Points, in no order, along strands that fork and pass close to each other.
Two points are linked if the straight distance between their rows is under 59.5. Some points are linked to none.
k_433: [-24   2  38  -3  -4  -3 -19  31 -23  -2 -19 -38  15  16 -20   0 -29  -5
   7 -30 -48  12 -17  -1  16  15  11  -1 -10]
k_937: [ -1 -20 -20 -17  -8  -4   9   2   2  -5  21  -7 -14 -50 -12  23  -7  42
  15  26  13 -13 -17 -10  27  14  15  38 -33]
k_34: [ -2 -12   7  15 -47  -8  -6   6  -8   0   5  -4  19  -6   5 -17  28  -8
 -13 -16  22  22  14  29  -8  -9  15 -30  23]
k_557: [  6  -6  28  16   8 -11  10  18 -29   1   0 -25  16  14  -7  -5 -14  -6
  17 -23 -50  14 -16   8  18  30  28  18 -46]
k_809: [-31   7  -2 -23  32  -9   1  10  -5  -1  -7  18 -11  10 -23  17 -37 -13
   9 -12 -29 -16 -17   7  -7  -1   8  20 -29]
k_360: [-20 -14 -21 -22   9 -13   7  10  -4  -1  20   0 -19 -33 -10  25 -20  32
   6  16  -1 -20 -15  -8  21  11  13  39 -49]
k_134: [ 10   2   2  35  -4  11  20 -18  -4   6 -30 -17   6  13  28 -40  22  -6
  -3   8  20  11   5  24 -15 -16 -10 -11  -5]
k_858: [  9 -34   0  10 -44  -2  13   9 -16   2  22 -19  23 -29  -2   1  18  18
   6  -2  25  18   5  16  10   9  27  -1   1]
k_890: [-27 -37   2 -13 -36   9   7  11  -1 -13  16 -32   0 -41  -9  20   6  43
  -1  15  13  23 -15   3  22  12  26  24  -8]
k_326: [-10  35  -1 -20  25  23  -4 -12  16  -7 -13  23 -24  34   1  -1   5 -26
 -11  -2   3 -13   9 -34 -19 -13 -41  -5  39]
k_4: [-26  -3  16  25 -29  10  -7  -8  -2 -12 -21 -26  21  11  20  -9  23  11
 -22  17  31  32  -3  27  -5 -14 -15 -48  23]
k_121: [-38  -3  19 -23  -2  -3 -33   9   8   8 -18  26   6  -2 -32  13  -9 -24
 -23 -19  12  15  18  17 -18  -8   7 -39  39]
k_456: [ 42  -8 -22  15  10   0  19 -24   6  -8  12  24   1 -39  11 -20  11  20
  22  42  21 -16 -13  -8  15  -2 -23  28  -9]
k_6: [ -1 -23 -31   2  18  -5  -6 -13   7   2   7  28 -18 -48  -1   4  -1  27
   8  37  33 -25 -20  10  10 -12  -2  25 -37]
k_408: [  7  12   4  17 -24   4   0  -6  -6   0  -8 -15   9  20  18 -30  31  -6
 -11  -8  19  15  16   4 -10 -16 -23 -32  32]
k_550: [-35   2   4 -52  -9   6 -22  15  17 -22  15  -2 -18 -12 -21  32 -19  11
 -14  -2  -5   0  -3 -26  12  -1   2  16  23]
k_678: [-68   0  29 -15   6  16 -23   2   7  -9 -27  -8   2   7 -21  19 -21   3
  -9   8   7  18  -4   6   3   8 -11 -23  17]
k_797: [ -3  31  32  47  11   7  11  -4 -17   4 -31 -36  21  47  22 -20   4 -12
  14 -19 -27  21 -17  14 -15   3 -14 -27  -5]
k_162: [ 13   8 -38  -7  35  -5  10 -12  12  10  -1  32 -31   2   3  -1  -1  -3
   7  20   8 -35  -4 -15 -11 -16 -15  20 -16]
k_607: [ 15 -40  -6   3 -34   8  11  -5  -2  -8  20 -13   9 -55  -5   4  18  40
  11  35  30  13 -15   5  25  12  10  24  -1]
k_159: [-73  -6  37   7  -5  17 -23   0   5  -8 -31 -14  14   6 -14  16  -7   7
 -17  14  30  33  -6  27   4   4 -14 -39  17]
k_833: [-29  31  15  17  52  25   0 -12   9  -3 -24 -12 -22  38  17  11 -15 -15
   2  14 -38 -22 -20 -26 -12   6 -23  26 -26]
k_815: [  6  11 -27 -28  17 -11  -7 -12  24  13   3  55 -29   3  -6   2  17 -13
 -26   8  22 -14  18 -20 -25 -20 -10 -22  29]
k_183: [ 61  14 -18  -5   4 -16  24  -3 -16  17  24  17   5   9   8 -11   5  -3
  21 -13  -9 -20  24 -22   2   5 -10   9   4]
k_285: [ -6 -33   3   5 -43   9   7   8  -4  -9  13 -30   7 -36  -3   4  19  28
  -6  15  22  21  -6  -1  20  12  15  14   6]
k_100: [ 23 -14 -25  -2  -1   6   6 -16  18 -14  10  18  -9 -40  -1  -3  18  26
   7  48  28 -10  -9 -18  22  -7 -23  29   8]
k_551: [ 18 -21 -17  -9 -30 -27  -9  10 -14  18  35  17  10 -34  -1   7  10  15
  -9 -28  35   4  12  16   2   0  32 -13   4]
k_701: [ 37  -3 -27   3  -1   1   4 -13  27   4   2  32 -13 -21   5 -27  33   7
  -8  34  40  -9   3 -15  -9 -26 -24  -4  27]
k_55: [ 29  18   8   9 -52  13 -16   0  -1  -8  20 -15  30  17  16 -12  22  -8
  -5 -35   4  14  34 -20   5  -7 -11 -29  62]
k_669: [-24   4  42  31  10   4 -13  14 -18  -4 -29 -50  21  33   1  -4 -23  10
   6  -8 -43  24 -30   9  20  17   5  -3 -33]
k_135: [-68 -10  15 -25  20   4 -10   8   4  -4 -12  16 -10  -4 -33  24 -40  -7
  -8  11  -4   0  -7  17   1   4  12  10 -21]
k_197: [ 21  14  -2 -26  20 -10  -3  16  -5  -7  27  -1 -13  12 -14  21 -17   4
  10 -19 -51 -15  -1 -39  33  26   4  36 -20]
k_659: [-47   1   4 -27  25  -1 -18   8   8   0  -6  36 -16   1 -31  22 -28 -19
  -8   0   1  -2  -1  13  -9  -2   6  -2  -9]
k_951: [ -7 -12 -19  17  26   9  13 -21  13   3 -24   8 -13  -4  12  -6   1  -3
   3  37  19 -11  -9  20 -16 -13  -1  11 -28]
k_942: [ 18  15  -3  -8  17  16  10  -2  13 -14   4 -13 -23  12   7   4  10   2
   4   8 -34 -13   1 -50  26  14 -21  31   1]
k_41: [-20   1 -16 -14  27   0   6  -3   5  -3  -4  20 -21  13  -7   8 -14 -12
  -2   9  -9 -19 -12   1 -10  -3  -5  17 -22]
k_452: [ 29   8  -4  -8 -50  10 -13   4  11 -10  31   4  15   4   9  -2  20  -3
 -14 -26  18   5  36 -23   5  -9  -5 -17  57]
k_303: [ 50   7  -9  15  -5  17  21 -18  10  -5   2 -10   2  -1  20 -33  24   2
  15  26   4  -9   9 -26  14   0 -32  15  26]
k_141: [-26  22  38  40  23   6  -2  -1  -6  -6 -36 -38  23  46  15   0  -9   1
   7  -2 -32  23 -24   9  -6   5 -14 -30  -8]
k_988: [ 21 -11 -12  28 -11 -16  20  -6  -6  19 -11   8  15  -6   8 -28  19  -3
   7   6  21  13   8  43 -20 -18  15 -10 -22]
k_448: [-29   9  11  22  45  22   8 -18  10  -4 -21 -12 -18  24  21   6 -17 -16
  -1  26 -25 -13 -13  -4 -11  -1 -13  24 -37]
k_275: [-20 -18  -8   9   3 -13   7  -9  -2   4 -16  17  -1  -3  -7  -3   3  -6
  -5   5  17  11  -7  39 -16  -9  19  -5 -27]
k_671: [-63   1  39  30  21  18  -8  -5  -4 -18 -35 -39  20   9  23  23 -25  18
  -8  32 -11  27 -16  25   6   6  -9 -16 -31]
k_590: [-18 -11 -14 -27 -16 -17 -23 -10  19   0  12  39 -10 -31 -12  19  21  -1
 -44   6  34   5  12   2 -17 -14  16 -36  39]
k_999: [  7 -35  -6  30 -23   1  15  -4  -7  -3   0 -18  17 -33   2 -16  13  22
   8  26  28  14 -15  35   8   8  18  10 -23]
k_532: [ -8  -7  12  25   2  -9  16   1 -20   6 -19  -8  11  10   1 -17  -4 -21
  15 -15 -13  14  -9  53 -16  -1  23   1 -38]
k_734: [ 19  -2   7  -8 -17 -27  -5  19 -23   8  26  11  22  -1  -7   7 -15  -8
  14 -49 -11   4  12  28   2  12  33  -9  -2]
k_319: [ 11 -18 -23 -14 -37 -16 -18   1  20   6  17  25  -6 -33   1   0  27  10
 -33   4  41  -1  12  -3 -10 -17  16 -27  45]
k_776: [-41 -22  11 -41 -24   4 -32  15  14 -13  10   8  -1 -25 -22  32 -14   8
 -30 -10  19  16  -1  -6  -3  -4  19  -3  37]
k_320: [  6   5  19  -7 -31  -2 -15  23 -14  -7  11 -17  19   8  -6   2  -3 -15
   4 -43 -16  13   8   1  10   7  13  -7  30]
k_883: [  6  28  26  27 -15   4  -1  10 -17   3 -15 -28  27  38  10 -26  13 -14
   4 -32 -24  12   2   5 -10   1 -16 -36  29]
k_712: [-37 -20 -14 -10  15  15  -6 -15  21  -7  -9  17 -23 -17  -4  20   2   7
 -20  48  28  -8  -5  -1   3  -7  -7  14 -14]
k_709: [ 17  20  32   0  10   2 -20  28 -21   8  -6 -27  14  40 -15  -1 -19 -15
   7 -42 -57   2  -2 -28  16  20   0   5  13]
k_711: [  4  -6  12   4 -60  -3 -24  12 -12  -2  12  -3  25   0   2 -10  15 -12
 -12 -38  16  22  17  17  -8 -12  17 -36  41]
k_254: [  7   2  14  45  10  -6  28  -3 -18  13 -21 -22  11  19  18 -28   3 -16
  17 -14 -23  13  -5  40 -16   2  13   1 -39]
k_398: [-14  -8 -25 -37   8 -15  -8  17   3  -1  28  13 -20 -32 -15  29 -15  24
  -2  -6  11 -13  -1 -12  17   5  16  25 -27]
k_33: [ 32  28  12   7   1   3   4   9 -14   2   4 -12   9  34   7 -14   6 -23
   8 -32 -44  -2  10 -25   2  12 -12   0  17]
k_573: [-80  -3  25   4  16  29 -13  -9  20 -15 -26  -8  -3  -4  -3  30 -17  17
 -22  36  13  21  -6  13   9   5 -15 -10 -13]
k_394: [ 31  28 -26  -4  31  15  19 -11  21  -2  -4   9 -32  19  14 -13  11 -13
  14  12  -8 -32   4 -44 -13  -1 -32  19  12]
k_786: [-28 -15 -24 -28   6 -23 -17  -9  18   7  14  47 -16 -42 -19  25  11   6
 -34   8  35  -2   5   3 -15  -8  18 -25   6]
k_417: [-29   4   6  30  51  34  13 -20   8  10 -26   4 -15  18  29   6 -13 -18
  -2  40   1 -16  -2  14 -27  -6 -14  19 -40]
k_8: [ 33  30   2  36  12  15  26 -16   7  11 -17 -17  -8  33  28 -43  19 -11
   7   4   2  -5   4 -14 -22 -10 -29 -10   7]
k_878: [-50   9  19 -29   8   9 -40  11  21   3 -18  29  -6  -5 -34  21  -8 -20
 -32  -3  25  14  19  -2  -7  -2  -4 -39  53]
k_485: [ 22  -7  -9  41  17  15  17 -26  14   6 -28  10   1 -11  23 -36  15  -4
   1  39  30   2  -7  21 -22 -29 -11   7 -10]
k_929: [ 45  19  -4  -3   0  -9  15   7  -9   4  22   7   7  22   7 -11   6 -15
  11 -26 -27  -9  21 -14   1   8   0   4  14]
k_568: [ 25  -4  13  -4 -33 -14   1  16 -23  -4  34  -8  26   5   1   0  -8 -12
  10 -36 -22   5  18   3   9  17  22  -8  16]
k_180: [-50 -24 -15 -20  10   3  -2  -5  13  -6   1  10 -23 -18 -18  29 -14  15
 -19  35  15  -9 -12   6   5  -1  11  17 -29]
k_444: [  5   3   4 -16   0 -37 -13  30 -23  18  12  19  11   1 -20   7 -29 -15
  17 -54 -13   2   1  37 -12  -2  31  -9  -8]
k_289: [ 23  24 -20 -18  -5   6  -1  -2  23  -3   6  22 -19  22   6 -13  23 -17
 -18  -8  13 -13  22 -28 -15 -25 -26 -13  47]
k_96: [ 20 -31   1  37  -9  15  14 -13  -2 -15  -6 -29  19 -38  15 -12   9  23
  13  45  14  12 -18  17  24  11   2  25 -28]
k_396: [-14  -2  21  20  -7  -2   3   9 -18 -12 -10 -32  16  11   7 -12   1  -8
   4 -16 -19  17  -9  17   9  14   8  -2 -17]
k_231: [ 10  12   7 -16  10   4   2  10   3 -13  12 -15 -15  12  -8  11  -1   1
  10  -1 -44  -7  -2 -41  32  18  -4  33 -14]
k_641: [ 35   1 -21 -18 -32   2  -9   3  16  -6  28   9  -2  -6   5   6  19   5
 -12  -9  25  -5  25 -19   5  -6  -5  -4  44]
k_98: [  3  -4 -14  20  25   9  16 -11   8   1 -17  -5 -12   5  14 -11   3  -7
  14  19  -5 -19 -10   9  -9  -1  -3  19 -28]
k_680: [ 54  13   9  31  -6   6  33 -11 -19  16   0 -23  17  28  22 -42  18 -14
  19  -4 -21   1  14  -9  -5   6 -13  -4  -2]
k_246: [ 46  16 -29 -17 -11   2   5   1  20  -3  23  18 -11   8   9  -9  20  -4
   0  -6  14 -20  30 -37   2 -11 -24  -3  45]
k_985: [ 14 -29 -10  27 -26 -15  12  -2 -13  13  -4  -3  17 -25  -2 -26  21   8
  -1   9  32  20  -4  44  -5  -4  29  -9 -14]
k_491: [-47   1  45  21  20   6 -11  14 -20   3 -42 -34  16  26 -12  -3 -34 -12
   5 -12 -41  14 -26  22   1  10   9  -9 -35]
k_457: [ 24 -10 -23  22   8   3   6 -24  20   6 -13  25  -9 -14  12 -32  18   6
   2  37  30  -8  -6   7 -12 -25 -15   0   0]
k_60: [ 31 -18 -26  -5 -13 -22  -7   1  -1  16  21  31  -3 -49  -2  -6  24  17
  -6   3  47  -9   5   6   2 -11   9  -6   4]
k_328: [ 10  -6  15  15   4 -23  23  13 -36   8   6 -11  18   9  -6 -10 -11 -14
  29 -32 -35   8  -5  27   4  26  31   9 -43]
k_250: [ 10 -26  -1   3 -20 -25  18  14 -35  10  27 -11  19 -22  -6   6  -9  14
  21 -18  -4   8   2  26  14  23  38  10 -38]
k_789: [ 44   5 -15  24   4  24  13 -24  26  -8  -7   3  -2  -8  26 -35  23   9
  10  39  25  -8  -2 -21   5 -17 -42  14  21]
k_223: [ -6   9  27  20 -20  -1   0   8 -21  -3 -13 -34  23  17   6 -19  13  -6
   4 -25 -16  18  -5  17   2   5  -3 -27  11]
k_911: [-11 -14 -27 -20   7 -23  -5  11  -8   6  17  22 -14 -29 -17  16  -8  15
  -3  -6  20 -14  -6  12   1  -1  18   8 -36]
k_529: [ 26 -17  -3  39   8  17  16 -16   4  -9 -13 -12   9 -27  24 -23   7  16
  16  40  12  -2 -14  16   8  -5  -3  23 -24]
k_323: [-12  -2  36  29  12   2   4  12 -21  -8 -19 -46  15  24   2  -6 -15   4
   8  -7 -46  20 -26   7  21  24  16  19 -54]
k_817: [  2 -19 -27   8  10 -19   4  -8   5  18  -7  26  -8 -17  -3 -10  13   5
  -2  15  25  -8  -3  25 -18 -17   7  -6 -21]
k_687: [ 47 -18 -10  -5 -12  -1  14  -9 -11   1  20 -16   6 -23   3   7   1  20
  22  28  -9  -9  -1 -28  25  23  -2  25 -10]
k_955: [ 20 -24 -30  -2  -2 -15  -4  -6   2  11  16  27  -7 -58  -4  -3  10  28
   2  23  44 -13 -15   6   9  -5   2  11 -18]
k_482: [-13 -16 -30   2  31 -12   1  -9   3  19  -6  33 -22 -25  -3   5 -13   8
   5  30  19 -30 -12  22  -5 -12   4  23 -53]
k_291: [ 16   8   8 -18  12 -23  -3  24 -19   4  26   4  10   6 -15  12 -32 -11
  21 -47 -42  -7   6  -4  11  17  25  11 -13]
k_772: [ 49  -6 -11  32  15   7  30 -24   1  -3   7  10   9 -23  19 -26   6  12
  30  41   9 -11 -17   2  10  -3 -19  31 -23]
k_514: [  4 -21 -12   1 -34 -16  -7   7  -2   1   7  16   5 -14  -5  -9  25  -3
 -15  -8  26  13   6  21 -11 -13  20 -24  16]
k_191: [-12  14  26  32 -17   9  -3   2  -4 -19 -14 -62  24  24  19   1  18  24
  -3   8 -17  33 -17  -3  22  11 -14 -24   5]
k_652: [-22  -6   3  -1   2 -10  -2  -1 -11   1 -15  14   2  11  -9  -3  -1 -21
   3 -13   1  10  -3  33 -19  -8  10 -10 -11]
k_195: [ 11   1 -12  28  13  29   5 -23  25 -12 -27 -11  -9  -5  30 -18  18  11
  -3  47  24 -10  -8 -12  -1 -19 -37  11   6]
k_483: [-59 -18  13 -46 -30  18 -11   7  14 -22  14 -19 -19 -36 -19  36  -9  38
 -24  13   8  26 -15 -20  19  -4  17  21  20]
k_95: [ -7   2  23   2 -46   3 -26  20  -9 -15   7 -27  23   2  -2   1   2  -6
  -5 -44  -1  19   7   3   5  -1   3 -30  47]
k_179: [ 19  33 -16  10  30   1  25 -11   7  16  -7  23 -24  31  10 -25   4 -29
  18  -2  -4 -15   2  -4 -39 -16 -16   5  -4]
k_9: [ 31  13   7  19 -41  12   4  -6  -6   1  10 -21  23  23  22 -32  33  -7
   0 -16   6  12  30  -4  -6 -11 -17 -31  43]
k_120: [ 49 -11  -6  -1 -48 -13   8  -4 -17   8  36   6  27  -2   4  -6  11  -2
   7 -23   9   1  29   0   6   3  17 -14  23]
k_861: [ 58  17 -13 -15  20   2  19  -3  -4   4  20   0 -10  14   5   7   5  -2
  19   1 -41 -24  13 -55  19  21 -15  28  -7]
k_782: [-17  -5   9 -29 -14 -13 -39  19   6  13  -3  27  10   3 -31  16 -22 -22
 -18 -43  11   3  15  17 -21 -11  22 -35  42]
k_506: [ 23 -25  -8  -2  -6  -2  19  -9  -3  -3  17 -15  -3 -37  -7  10  -5  32
  24  36  -5  -9 -17 -17  29  20   4  45 -31]
k_353: [ 19   5   1  43  22  15  26 -11   1   7 -23 -15   0  10  25 -27   4  -5
  16  17  -9  -8  -6  11 -12  -6  -4  15 -29]
k_762: [ 31  19   8 -23  -9 -11 -25  21   3  -1  22  -1   7  19 -11   8 -29 -20
  10 -52 -35 -13  17 -18  10   8  11  -1  40]
k_824: [-14  -5  23 -20 -17  -7 -17  31 -10 -13  12 -20  14  -7 -21  13 -27  -3
   1 -31 -31  10  -7  -2  15  18  23  12   3]
k_238: [-31  18  10 -30  11   9 -33  -3  22  -5 -16  32  -9  10 -21  13   4 -21
 -33  -1  18   4  18 -17 -11  -7 -19 -28  56]
k_309: [ 31  24   2  46  24  19  29 -23   7  10 -30 -21  -7  22  33 -38   9 -12
  13  20  -2  -8  -7  -2 -28 -11 -22   7 -16]
k_771: [ -1  -2  28 -32 -18 -11 -21  41  -5   0  25 -23  16  -6 -26  21 -44   5
   5 -47 -37   1  -4  -9  19  20  43  16   9]
k_555: [ 39  -6 -22 -17 -15 -18   1   7  -7   6  36  17   7 -14   0   8   1  10
   5 -19  17 -12  24  -7  12   9  11   2   6]
k_768: [-50   6  31 -10   0   9 -15   5  -3 -15 -24 -25   1  12  -9  14 -23   5
  -5   4 -21  12 -15  -8   8  10 -13  -7   2]
k_977: [-21   9  -6 -33  28 -16 -15   9  -2  12  -2  41  -9   9 -31  21 -29 -23
  -2 -29  -7 -10   2  15 -23  -9   7 -10   6]
k_964: [-71 -13   2 -27   6  11  -7   3  10 -10  -1   9 -19 -13 -25  33 -36   8
 -18  26  -4  -2 -13   2   8   3  12  23 -29]
k_226: [-27  17  12  15 -15  18  -7 -11  11 -19 -24 -24  15  25  17   6  22  13
 -15  19  15  27  -5   0  -5  -5 -33 -43  31]
k_445: [-53  -2  33  20 -17  10 -16  -7  -1 -12 -26 -17  21  13   2   7  12   9
 -19  16  27  40  -8  34  -4  -3 -13 -52  21]
k_941: [  9 -13 -31 -18 -10  10  -9  -5  28 -17   4   7 -20 -37  -5  11  17  21
 -10  40  32 -10  -6 -20  15  -8 -15  19  18]
k_921: [-30 -10   0  24  45  19   8 -22  16  12 -23  22 -14   5  11   5  -5 -18
 -11  45  21  -6   3  27 -24 -15   2  11 -39]
k_646: [-51   8  35   0  -2  10 -17   6   4 -18 -21 -46   6  14   4  23 -12  30
  -3  18 -29  20 -28 -10  25  13 -11  -6  -8]
k_13: [ 65   7   2  20  -3  16  30 -17  -9   9   6 -20  11  21  23 -36  21  -8
  16  17 -19  -6  12 -33   8   7 -25   2  15]
k_728: [ 59  -1 -16  12  11  -4  29 -12 -13  13  14   6   3  -4  13 -23   5  -1
  27  14  -5 -18   4 -20   8   8 -14  13  -9]
k_381: [-64  -2  25 -36 -21  18 -18   7   7 -22  -2 -31 -11 -21 -17  30 -20  30
 -10  11 -10  22 -20 -21  19   3   4  11  11]
k_602: [ 22  -7  -3  27 -17  -3  17  -7  -7  10 -10  -4  13  10  10 -36  21  -9
   4  -7  12  17  12  29 -17 -12   4 -14  -1]
k_795: [ 27  15 -28  -8   7 -10   2  -6  20   9   2  40 -19  11   7 -19  22 -14
 -14   1  17 -12  22 -16 -27 -26 -15 -17  26]
k_502: [ 24  17  17 -11  14  -9  -6  27 -13   2  11  -5   7  30 -15   1 -22 -25
  15 -42 -55  -7   1 -18  14  16  11  12   3]
k_127: [ 16  24  -1 -31   6 -14 -16  17   6   1  19  21  -3  20 -11  14 -25 -16
   8 -48 -22 -20  13  -7  -8  -4   6  -1  32]
k_74: [ 32  12 -31 -24  25 -22   1   0  -3  17  21  34 -20  -1   1  -1  -6   0
   9 -27   9 -30  20 -10  -5  -5  -4   7  -2]
k_30: [ 25  16 -18 -29  10 -25  -8  13   0   3  28  29  -9  12  -5  11 -17  -8
   7 -46  -5 -21  18   2  -1  -3   8   4  10]
k_889: [ 36 -12 -11 -18 -23 -10   6   6 -10  -5  35  -8  12 -13   0  17   0   7
  11 -12  -4  -4  19 -17  20  22   9   5   6]
k_560: [  7  12  -8 -17  33 -15   9  14 -10   1  21   8 -16   5 -16  14 -25  -3
  17 -16 -44 -26  -7 -17  17  15  11  33 -40]
k_618: [-11 -16  -3 -18 -20 -22  -3  22 -11  -7  21   4   6 -20 -16  18  -7   9
  -1 -27   7   7   2  16   4   6  30   5  -4]
k_463: [-39  -3  27 -27 -22   7 -17  21  -2 -16   4 -32   0 -12 -14  20 -18  12
 -10  -9 -23  17 -12 -14  16  12  14  10   5]
k_575: [ 39 -23  -7   0 -32  -3  11   0 -14  -3  25 -17  14 -22   4   3  13  15
  10  10   0   3   6 -17  20  22   4   9   7]
k_667: [ -9   3  -6 -16  13 -24  -8  12 -12   5   6  28  -2   5 -18  11 -23 -15
  10 -38 -15  -7   0  23 -15  -4  19  -3 -13]
k_220: [-29  -4 -21 -21  23  -3  -8 -14  23   5  -4  52 -29  -9 -21  19   4 -11
 -25  24  25 -17  10  -3 -11  -8  -2 -10   0]
k_75: [-39 -34   0 -27 -39  20   1   7  13 -18  13 -30 -14 -41  -7  30  11  51
 -12  19  20  26 -16 -13  22   0  20  24  17]
k_430: [ 12 -10 -20  -4 -27 -13  -8  -4  14   6   2  20  -3 -20   4 -15  33   1
 -25  15  39   6  10   6 -14 -19   3 -21  28]
k_722: [-47 -12 -14 -28  24 -17 -15  -6  19  12   8  53 -24 -25 -29  27  -4  -7
 -29  12  28  -5   3  15 -11   0  14 -19 -12]
k_663: [ 18  26 -10  17  12  12  21 -20  12   9 -17   5 -14  34  19 -32  17 -20
   2   3  11  -4   7  -7 -36 -18 -27 -12  11]
k_645: [  4  -8 -33 -10  19 -31  -6 -13   0  31  -1  46 -18 -38  -7  -6   6   6
 -10   1  31 -22   3  18 -19 -19   8  -6 -26]
k_513: [-44 -35  -5 -15 -23   6  -8  -5  13 -13  -2  -2  -8 -33 -11  21  10  19
 -27  29  35  16 -13   8  -2   1  14   3  -5]
k_265: [ 28   2 -22   3   0  -8  16   0   0   8   5  14  -2   6   4 -20  16  -5
   8   1   8 -11  14   0  -8  -7  -2   1   2]
k_886: [-14  39   0 -12  40  17   6 -10  15   1 -16  25 -28  34  -5   0  -8 -38
   1  -4  -9 -21   1 -25 -29 -10 -30   3  15]
k_294: [-33 -15 -14  11  40   0   6 -14   6  21 -14  32 -20   2   2  14 -14  -7
  -1  30   9 -20 -10  34 -20 -11   6  20 -50]
k_924: [ -5 -10 -26 -13   4  11  -3 -18  26 -14 -12  16 -21 -16  -1   6  19   4
 -16  35  28 -12  -3 -15   2 -11 -13  12   7]
k_732: [-12  20  -8 -35  10  14 -16 -11  21 -12  -6  27 -22  17  -5  15  11 -17
 -27   5  13  -7  14 -34  -9 -17 -34 -15  50]
k_586: [-19  27  16   5  -1  13  -7  -2   0 -12 -21 -24   6  33  11  -3   3  -3
  -2  -7 -13   6  -9 -11   2  -3 -36 -26  33]
k_940: [ 16  16  28 -17 -11   3 -28  29  -5   1   4 -24  16  22 -13  10 -26 -17
   3 -52 -43  -4  15 -27  18  13   8  -7  32]
k_855: [-51  20  36  37  33  24  -2  -4   2 -10 -38 -34  16  36  24  17 -20   7
   0  22 -26  21 -18   9  -8   5 -16 -21 -18]
k_155: [-34  35  23  -9  31  17 -18   7   2   8 -40 -15   2  47 -11  15 -26 -18
   3 -14 -24  -5   5 -17 -14   6 -29 -34  42]
k_839: [ 70 -17  -6  -6 -39 -20  10  -6 -36  11  42  -8  31  -1  11   0  -3   1
  12 -18 -11  -6  22 -10   4  13  18  -4   3]
k_888: [ 23 -36 -12   2 -37 -21   5  10 -22  16  33   6  19 -42  -6   5   8  29
   6  -5  38  10   5  19   8  10  33  -7  -4]
k_769: [ 52  -4  11  24 -18  -8  30  -7 -29  11  13 -16  29  22  14 -29  17 -13
  16 -12 -24   5  12   6   2  15   4  -6  -2]
k_583: [-11  42   8   3  45  21   6 -13  11  -6 -17   1 -25  42   8   1  -9 -23
   4  -2 -35 -20 -12 -35 -19   2 -30  14  -1]
k_47: [ 19  25 -15  -4  19  26   7 -12  20 -13  -8  -9 -28   9  16  -4  17  -1
   3  18 -17 -23   0 -50  12   3 -37  22  16]
k_332: [ 31  -8 -26 -13 -22 -28 -14   5   3  18  32  27  -3 -27  -1   2   8   9
 -10 -16  36 -10  19  -1   0  -9  15 -10  15]
k_252: [-22   8 -17 -23  31  11   2 -13  18  -4  -9  39 -26   9 -10  16  -3 -18
 -10  13   4 -18   2 -12 -13  -8 -15   8   2]
k_548: [  9   5  17 -37   0 -18 -16  27  -7  -3  32  -8   6   0 -22  29 -44   9
  12 -42 -44  -6   3 -16  25  25  29  26  -9]
k_165: [-63   4  41  15   8  15 -14   3  -3 -16 -29 -49  14   5   5  23 -29  26
  -6  24 -32  28 -31   5  19  12   4  -2 -35]
k_790: [ -7  11  35  47   9   6  15  -6 -26   5 -35 -35  18  27  22 -21   1 -10
  13 -20 -22  22 -12  39 -15   1   3 -11 -31]
k_779: [  6  -1  -6  34  15  23   9 -23   9  -3 -34 -16   2   2  30 -23  14   5
  -3  33  23   5  -6  11 -14 -18 -16   2  -6]
k_585: [ 42  -4   1  -8 -45 -13  -5   4 -12   2  45   2  36  10   3   8  -8  -8
   6 -50  -5  -2  31  -2   4   8  23 -18  28]
k_989: [ -2 -15 -31 -23  11 -31 -19  -1  -3  23  15  38 -23 -47 -16  11   2  12
 -19  -5  38 -21   2  11  -6 -11  16  -3 -24]
k_77: [-21  -5   8   5   1  -9   8   6 -15  -7  -6  -8   4   5  -5  -2  -7 -13
   7 -14 -13   8 -11  27   0   6  20   2 -28]
k_944: [ 24  23  25  30  -6   8   6   3 -16   1  -4 -30  14  37  14 -22  17 -11
   8 -25 -32  13   2 -15   9  12 -16 -13  11]
k_247: [ 18  13  13  25  12 -16  28   4 -26  12 -10 -10   9  26   2 -22  -6 -27
  25 -36 -42   6  -5  29 -14  12  16   4 -32]
k_909: [-11   6   3   7 -11  16  -7 -14   6  -9 -22  -7   0  14  18 -13  30  -1
 -19   9  26  13   8   0  -8 -13 -23 -26  26]
k_81: [-19  12 -15 -13  44 -13  10   9  -8   6   6  20 -22  13 -11  17 -36 -12
  16 -13 -36 -35 -15   1  -2   2   4  28 -48]
k_489: [ 10  19 -32  -1  32  19  14 -20  30   0 -12  21 -29  12  14  -8   9  -6
  -2  32  11 -32  -4 -26 -15 -17 -30  20   6]

A fork is a point with three links. Follow the links from the first point to the second and name the forks in between, in order.
k_502, k_889 => k_285, k_332
k_77, k_445 => k_254
k_275, k_955 => k_332
k_839, k_47 => k_568
k_645, k_291 => k_332, k_285
k_878, k_463 => k_921, k_332, k_285

Follow the links from the first point to the second, and from the first to the third. Name the last point that the two ways share.
k_326, k_506, k_463 => k_332
k_33, k_323, k_889 => k_77
k_560, k_659, k_839 => k_568
k_223, k_60, k_159 => k_77
k_824, k_326, k_652 => k_332
k_955, k_326, k_179 => k_921
